Points on a hilly landscape, in no order, each with its height.
A climber steps from a point to whichever of its 2 nearest points has the largest rise for the distance, and stops where none of them is higher. Distance is the straight distance between rows; heights are no part of it.
z69: [160 149 157 131 129 165 107 115 130 116  92  91 121  72  71 124  76 155
 114 127]  h=52
z541: [154 173 114 119 127 164 148 119 119 109  52  70 104 101 110 128 119 123
 114 157]  h=485
z979: [151 116 171 149 101 166 109 130 130 112 112 164 125 103 108 113 157 127
 133  72]  h=68
z301: [111 169 130 103 154 155 159 118  88 109  57  64 116 130 115 145 105 149
 113 177]  h=462
z732: [192 137 118 115 145 224 134 165  97  97 135  63 117 121  82 172  79 142
 119 164]  h=569
z227: [112  91  89 104 148  94 102 110 113 135 130  86 109 129 173 134  85 173
 145 173]  h=134
z440: [ 86  76 164  97 114 122 130 160 126 121 129 191 130 176 172 120 164  92
 152  90]  h=135
z291: [208 183 121 163 140 194 162 135 130 102 123  82 131 106  65 157 127 125
 104 124]  h=487
z98: [145 142 121 142 153 173 102 158  36 118 162 167 127 144 106 170 131 127
 160 207]  h=456
z991: [156 162 121 111 129 188 139 149 126 114 130  74 120 114  69 154 124 129
 106 143]  h=523
z600: [149 150 111 155 145  87 127  87 136 139 132  77 123 107 116 145  92 173
 111 126]  h=477
z243: [199 205 124 196 160 163 153 100 135 107 160  83 150 102  59 139 144 131
 106 110]  h=505
z385: [109 148 133 149 125 121 158 129 161 117 125  71 117 135 117 155 148 165
 113  79]  h=192
z286: [ 59 137 138 120 147  88 142  95 178 132  58  60 141 109 156  84  54 169
 115 149]  h=703
z91: [203 115  88 108 128 195 120 179  93 111 124  83  88 119 110 169  86 134
 146 178]  h=618
z215: [ 76  70 126 103 108  58 146 165 204 162 134 186 155 185 192  92  97  78
 125 105]  h=106
z260: [166 209 144 177 182 146 144  94 139 105 119  69 140  98  46 152 109 166
 111 110]  h=482
z181: [187 161 130 161 109 174 141 122 128 103 119 110 126  84  97 129 139 101
 102 110]  h=459
z364: [135 171 110 129 129 100 149 103 137 127  53  46  99 100 139 115 100 143
 123 143]  h=519
z992: [154 163 114 162 155 138 137  89 135 110 159  98 145 114  96 141 159 141
 107 112]  h=535
z696: [152 120 149  92  98 141 107 139 121 130 146 175 122 144 140 103 160  51
 146  83]  h=337
z930: [172 145 127 141 124 132 184 146 126 111 152 134 124 127  98 155 189  91
  99  99]  h=521
z631: [125 100 116 119 111 113  98 117 162 140 136  99 105 139 148 117 126 166
 148  82]  h=235
z154: [ 85 135 123 100 128 125 102 100 155 138  78  68 125 113 144  86  85 167
 133 152]  h=647
z494: [ 69 115 120 119 122  72 141 133 197 167  71 151 137 142 148  93 106 155
 142 141]  h=87
z438: [ 86 152 150 147  97  85 163 142 147 161 159 159 163 166 135 132 140 100
  99  96]  h=502
z522: [141 147 137 153 191 190 133  91  88  97 186  86 168 134  84 144 141 166
 106 154]  h=660
z956: [118 116 106  90 118 108 125 164  82 145 126 167 101 154 153 141 144  95
 154 181]  h=545
z373: [158 147 142 161 140 150 132 133  49 135 159 152 142 133 101 163 123 142
 121 170]  h=427
z122: [158 174 164 187 118 175 142 115  67 123 152 125 161 127  97 140 141 129
 101 133]  h=405
z179: [111 123 139 144 125 120 166 141 124 121 104 118 113 158 134 165 160 167
 126  96]  h=180
z578: [114 112 137 110 174 141 132 108 157  99 146  77 132  88  80 144 110 174
 101 129]  h=415
z368: [ 79 106 132 107 149 115 100 139 125 156 186 214 158 173 126 126 152 118
 151 145]  h=64
z75: [141 108 122 128 112 156  86 129 106 132 152 117 112 157 147 135 141 149
 152 104]  h=216
z439: [120 101 138 125 131 142  97 109  94 114 141  90 131  82 146 125  74 152
 110 163]  h=111
z471: [ 86  78 156 111 108 120 102 139 117 124 143 199 143 103 162  97 126  93
 132 147]  h=86
z89: [ 92 100  95 123 140 112  86 110  84 130 153 118 128 139 196 127 101 143
 147 187]  h=147
z234: [ 90  84 138 108  97 104 143 143 162 129 133 129 125 136 175 111 139 115
 118  96]  h=236
z823: [116 135  87  93 107  82 139 126 159 154  64 116  96 144 162  87 144 122
 159 138]  h=610
z504: [131 120 181 147 114 176 112 125 124 110 109 118 130  84  92 123 109 163
 113  99]  h=59
z13: [114 151 141 125 106 134 170 141 140 116 152 122 142 114 114 135 173  82
  84 113]  h=481
z482: [197 122 115 126 110 215  96 138 129 102  84  84 100  97 118 116 101 136
 144 122]  h=388
z869: [205 118 139 139 128 150 151 159 110 114 193 164 126 135  89 154 174  84
 122  88]  h=576
z248: [120 169  94 133 126  62 145 105 186 147  53 104 100 105 136  95 137 123
 147 119]  h=561
z143: [234 134 105 144 123 252 131 155 123  85  93  89 125  90 114 138  86 112
 121 144]  h=410
z200: [154 112 136 105 130 144 129 165 109 125  96 152  97  91  70 153 109 151
 142 171]  h=626
z891: [ 67 125 127 120  98  92 129 116 179 152 100 167 160 171 206  66 130  66
 127 106]  h=768
z878: [146 128 109  99 113  91 132 128 111 149  94 184 103 135 149 114 155  80
 148 148]  h=612
z972: [128 164 151 106 166 132 131  98 143 115  69  64 114  87  75 125  64 165
 113 147]  h=46
z158: [155 127 103 134 162 151 115  93 113 106 132 116 129 112 123 138 150 146
 123 142]  h=575
z941: [145 134 125 137 138  93 151 109 107 130 195 158 153 184 160 138 186  71
 120  82]  h=420
z801: [ 73 139 152 150 126 103 157 117 183 114 100  67 135 105 132 127 105 165
 101  87]  h=204
z856: [ 86  67 111  61 106  82 133 181 160 152 116 153 100 176 185  93 130 101
 176 132]  h=28
z387: [107 135 101 107 140 107 106 107 130 157 150 171 144 141 129 123 147 119
 134 155]  h=73
z733: [113 139  99  97 131 148 106 153  68 138 158 143 120 151 126 152 134 105
 145 206]  h=494
z481: [136 155 124 139 136 171 136 120  60 110  88 119 126 131 136 147 138 123
 122 181]  h=419
z311: [ 98 137 132 108 134 151 121 127  80 128  75 115 118 126 137 131 107 141
 138 191]  h=439
z608: [133 123 155 105 107  60 164 142 161 143 130 176 129 169 160 117 157  44
 132  45]  h=107
z703: [164  97 102 122 136 126  97 110  85 118 121  82  97  89 161 130  77 152
 135 176]  h=121
z142: [192 151 142 182 114 133 138 131  96 143 173 140 129 148  98 155 148 142
 128  80]  h=582
z720: [ 53  76 111  78 124 110 119 175 143 147 138 158 123 195 177 125 134 128
 166 148]  h=38
z65: [101  41 113  89 130  85 108 163 129 122 161 160 100 123 177 120 115 127
 160 162]  h=406
z538: [111 109 143 107  90  96 139 167 124 158 148 149 120 120 117 143 109 126
 115 138]  h=396
z256: [115 115 108  93 137 168  74 106 130 124  98  85 109 121 135 100 116 162
 157 152]  h=594
z70: [105  82 136 110 121 140 103 127 112 108 134 137 125  91 151 115 117 130
 128 157]  h=99
z429: [ 78  89 121 129 106  53 137 142 222 172 106 172 151 145 169  78  86 121
 126 111]  h=95
z86: [111 123 116 141 112  77 106  98 197 144 134 118 130 115 147  97 119 142
 134  78]  h=254
z416: [184 124 115 137 118 176 103 103 115 101 114 131 123  76 139 101 137  88
 118 132]  h=429
z346: [132 171 105 164 147 100 140  81 136 134 157 138 152 168 150 128 193 107
 125  90]  h=394
z909: [ 66 138 115 144 125  80 136 104 142 163 115 123 164 145 173 118  81 149
 105 161]  h=590
z87: [107 186 126 157 130  79 128  93 180 143  73 114 128  84 106 102 115 136
 125 118]  h=591
z829: [ 47 118 146 136 153  88 147 104 155 138  96 102 166 130 158 121  51 179
  96 159]  h=642
z805: [ 78 111 138 140 111  74 163 138 211 133 120 138 140 159 175 112 144 107
 118  58]  h=255
z329: [166 137 121 120 132 135 118 130 139 141 102 152 107 102  64 138 136 155
 142 127]  h=747
z567: [145 147 113 134 178 175 105  84  91 103 143  79 144 121 112 141 111 160
 117 162]  h=617
z202: [113 143 180  89 184 159 127 115 110 101  70  90 117 104  64 138  50 183
 123 160]  h=40
z318: [ 72 136 134 146 155 135 120  90 126 130 183 119 186 146 130 126 130 162
  99 138]  h=331
z128: [141 169 136 133 165 140 153 120 169 104 127  65 124  94  48 154 118 160
 104 108]  h=454
z933: [123 108 164 120 106 133 153 160 116 121 129 169 119 162 135 143 181 107
 134  76]  h=151
z330: [103 101 153 131 120 136 159 156  98 114 140 150 127 140 137 158 161 136
 115 123]  h=165
z281: [ 72  87 123 136 172 130 110  94 127 107 163 146 160 138 164 130 143 164
 123 140]  h=351
z246: [233 136 107 160 123 220 142 137 122  79 103 123 123  96 126 134 147  92
 117 111]  h=432
z966: [121 154 140 140 114  96 126 120 159 155  84 167 122 106  93 113 137 142
 134 112]  h=645
z526: [ 91 111 159 124 115 120 138 160  97 141 171 146 146 118  99 154  99 147
 105 167]  h=450
z468: [ 80 149 116 146 114  63 133 122 235 157 116 126 137 138 146  90 122 118
 132  72]  h=267
z203: [145  96 113 105 114 130  74 158  72 135 197 159 108 173 162 140 133  86
 178 139]  h=182
z66: [ 79 113 144 132  97  99 160 140 154 128 102  82 123 128 166 127 110 150
 106 111]  h=217
z206: [143 146 115 121 124 143 102  87 134 120  82 115 124  75 125  88 122 113
 122 153]  h=404
z462: [173 109 117 134 121 164  86 145  72 129 202 135 119 171 139 152 141 120
 154 120]  h=199
z310: [ 80 156 149 152 109 102 136 120 126 162 124 144 159 145 126 131 112 150
 108 129]  h=544
z284: [ 70 111 111  96 133  95 120 128 165 156 114 183 148 139 137 100 129 121
 136 164]  h=80
z730: [ 87 136 173 141 117 129 144 130  97 132 111 137 151 105 108 141 100 147
  97 154]  h=501
z104: [ 97  81 144  98 120  66 158 150 157 137 120 195 134 177 191 105 146  74
 139  85]  h=120
z293: [151 163 126 154 126 129 157 112  97 121  86 141 125 118 123 140 161 113
 111 138]  h=400
z214: [134  61  94  73 134 127  90 151 130 114 146 124  83 127 157 118 143 126
 174 147]  h=478
z789: [149 170 121 158 115  89 131 122 182 138 139 112 114 112 104 126 154 118
 131  60]  h=293
z586: [157 147 160 151 101 179 123 137  75 122 152 167 149 130 113 126 164  86
 119 117]  h=387
z629: [163 101  89  96 145 160  96 123 118 109 113 120  95 118 133 124 145 132
 161 153]  h=539
z849: [118  55 124 112 145  84 117 153 124 128 178 187 115 133 136 153 131 148
 151 132]  h=340
z935: [156 145 123 125  99 111 121 124 148 142 132 138 113 136 126 118 161  90
 137  75]  h=311
z362: [225 133  98 146 130 199 132 165  87 113 143 122 113 139 105 169 125 122
 139 143]  h=696
z270: [117 133 105 104 118 114 157 132 125 127  41  76  91 132 161 113 137 141
 144 154]  h=562
z565: [113 182 114 172 145  91 155  82 130 133 108 139 154 128 135 130 161 124
 106 125]  h=382
z973: [111 135 108 108  98  82 129 116 126 159  87 162 127 162 198  81 147  67
 147 134]  h=684
z686: [226 159 124 176 127 176 142 149  80 134 154 152 130 144  77 161 148 127
 133 123]  h=635
z2: [ 79  85 126 105 170 124 122 104 155 103 153 108 148 100 132 127 108 169
 105 149]  h=380
z569: [118 125 134 117 112  81 149 148 112 160 196 170 146 194 154 142 148  80
 121 100]  h=457
z824: [161 161 128 187 123  86 139 100 110 153 145 118 128 130 117 157 125 164
 114 101]  h=527
z584: [176 142 133 150 158 195 118 123  99 113 186 120 155 114  64 144 134 149
 116 149]  h=718
z658: [170 115 164 118 103 177  90 155  77 122 168 203 130 137 118 116 151  60
 148 110]  h=364
z186: [ 70  89 131  88 125 108  89 169 114 148 170 209 133 198 170 123 137  87
 184 144]  h=51
z185: [ 96  98 175 136  98 128 107 124 134 130 117 183 143 105 139  94 135 124
 127  96]  h=76
z748: [121 120 137 132 121  97 143 143 156 147 178 140 135 126  90 151 131 154
 110  99]  h=350
z152: [ 87 178 140 167 105  91 136 128 217 133 110 101 127  95 116 100 139 110
 127  57]  h=278
z857: [ 99  87 110 112 119 112  67 137  79 138 169 154 116 167 209 119 116 109
 176 168]  h=162
z151: [148  86 133 124 138 105 125 126 147 124 160 162 116 118 114 140 150 146
 132  90]  h=318
z980: [187 124 130 140 141 169 136 141 132 116 194 140 136 114  56 144 164 132
 123 110]  h=644

Where does a climber stop that starts at each point below?
z152: z891
z284: z468
z703: z468

Call two points neighbours if one is among the 2 nearest of the other. Go from one point of each pair to the other, from neighbour to neighbour, staying as high as possible. Name the lowest point that can't be avoided.
z891 / z584: z330
z362 / z584: z291
z329 / z823: z248
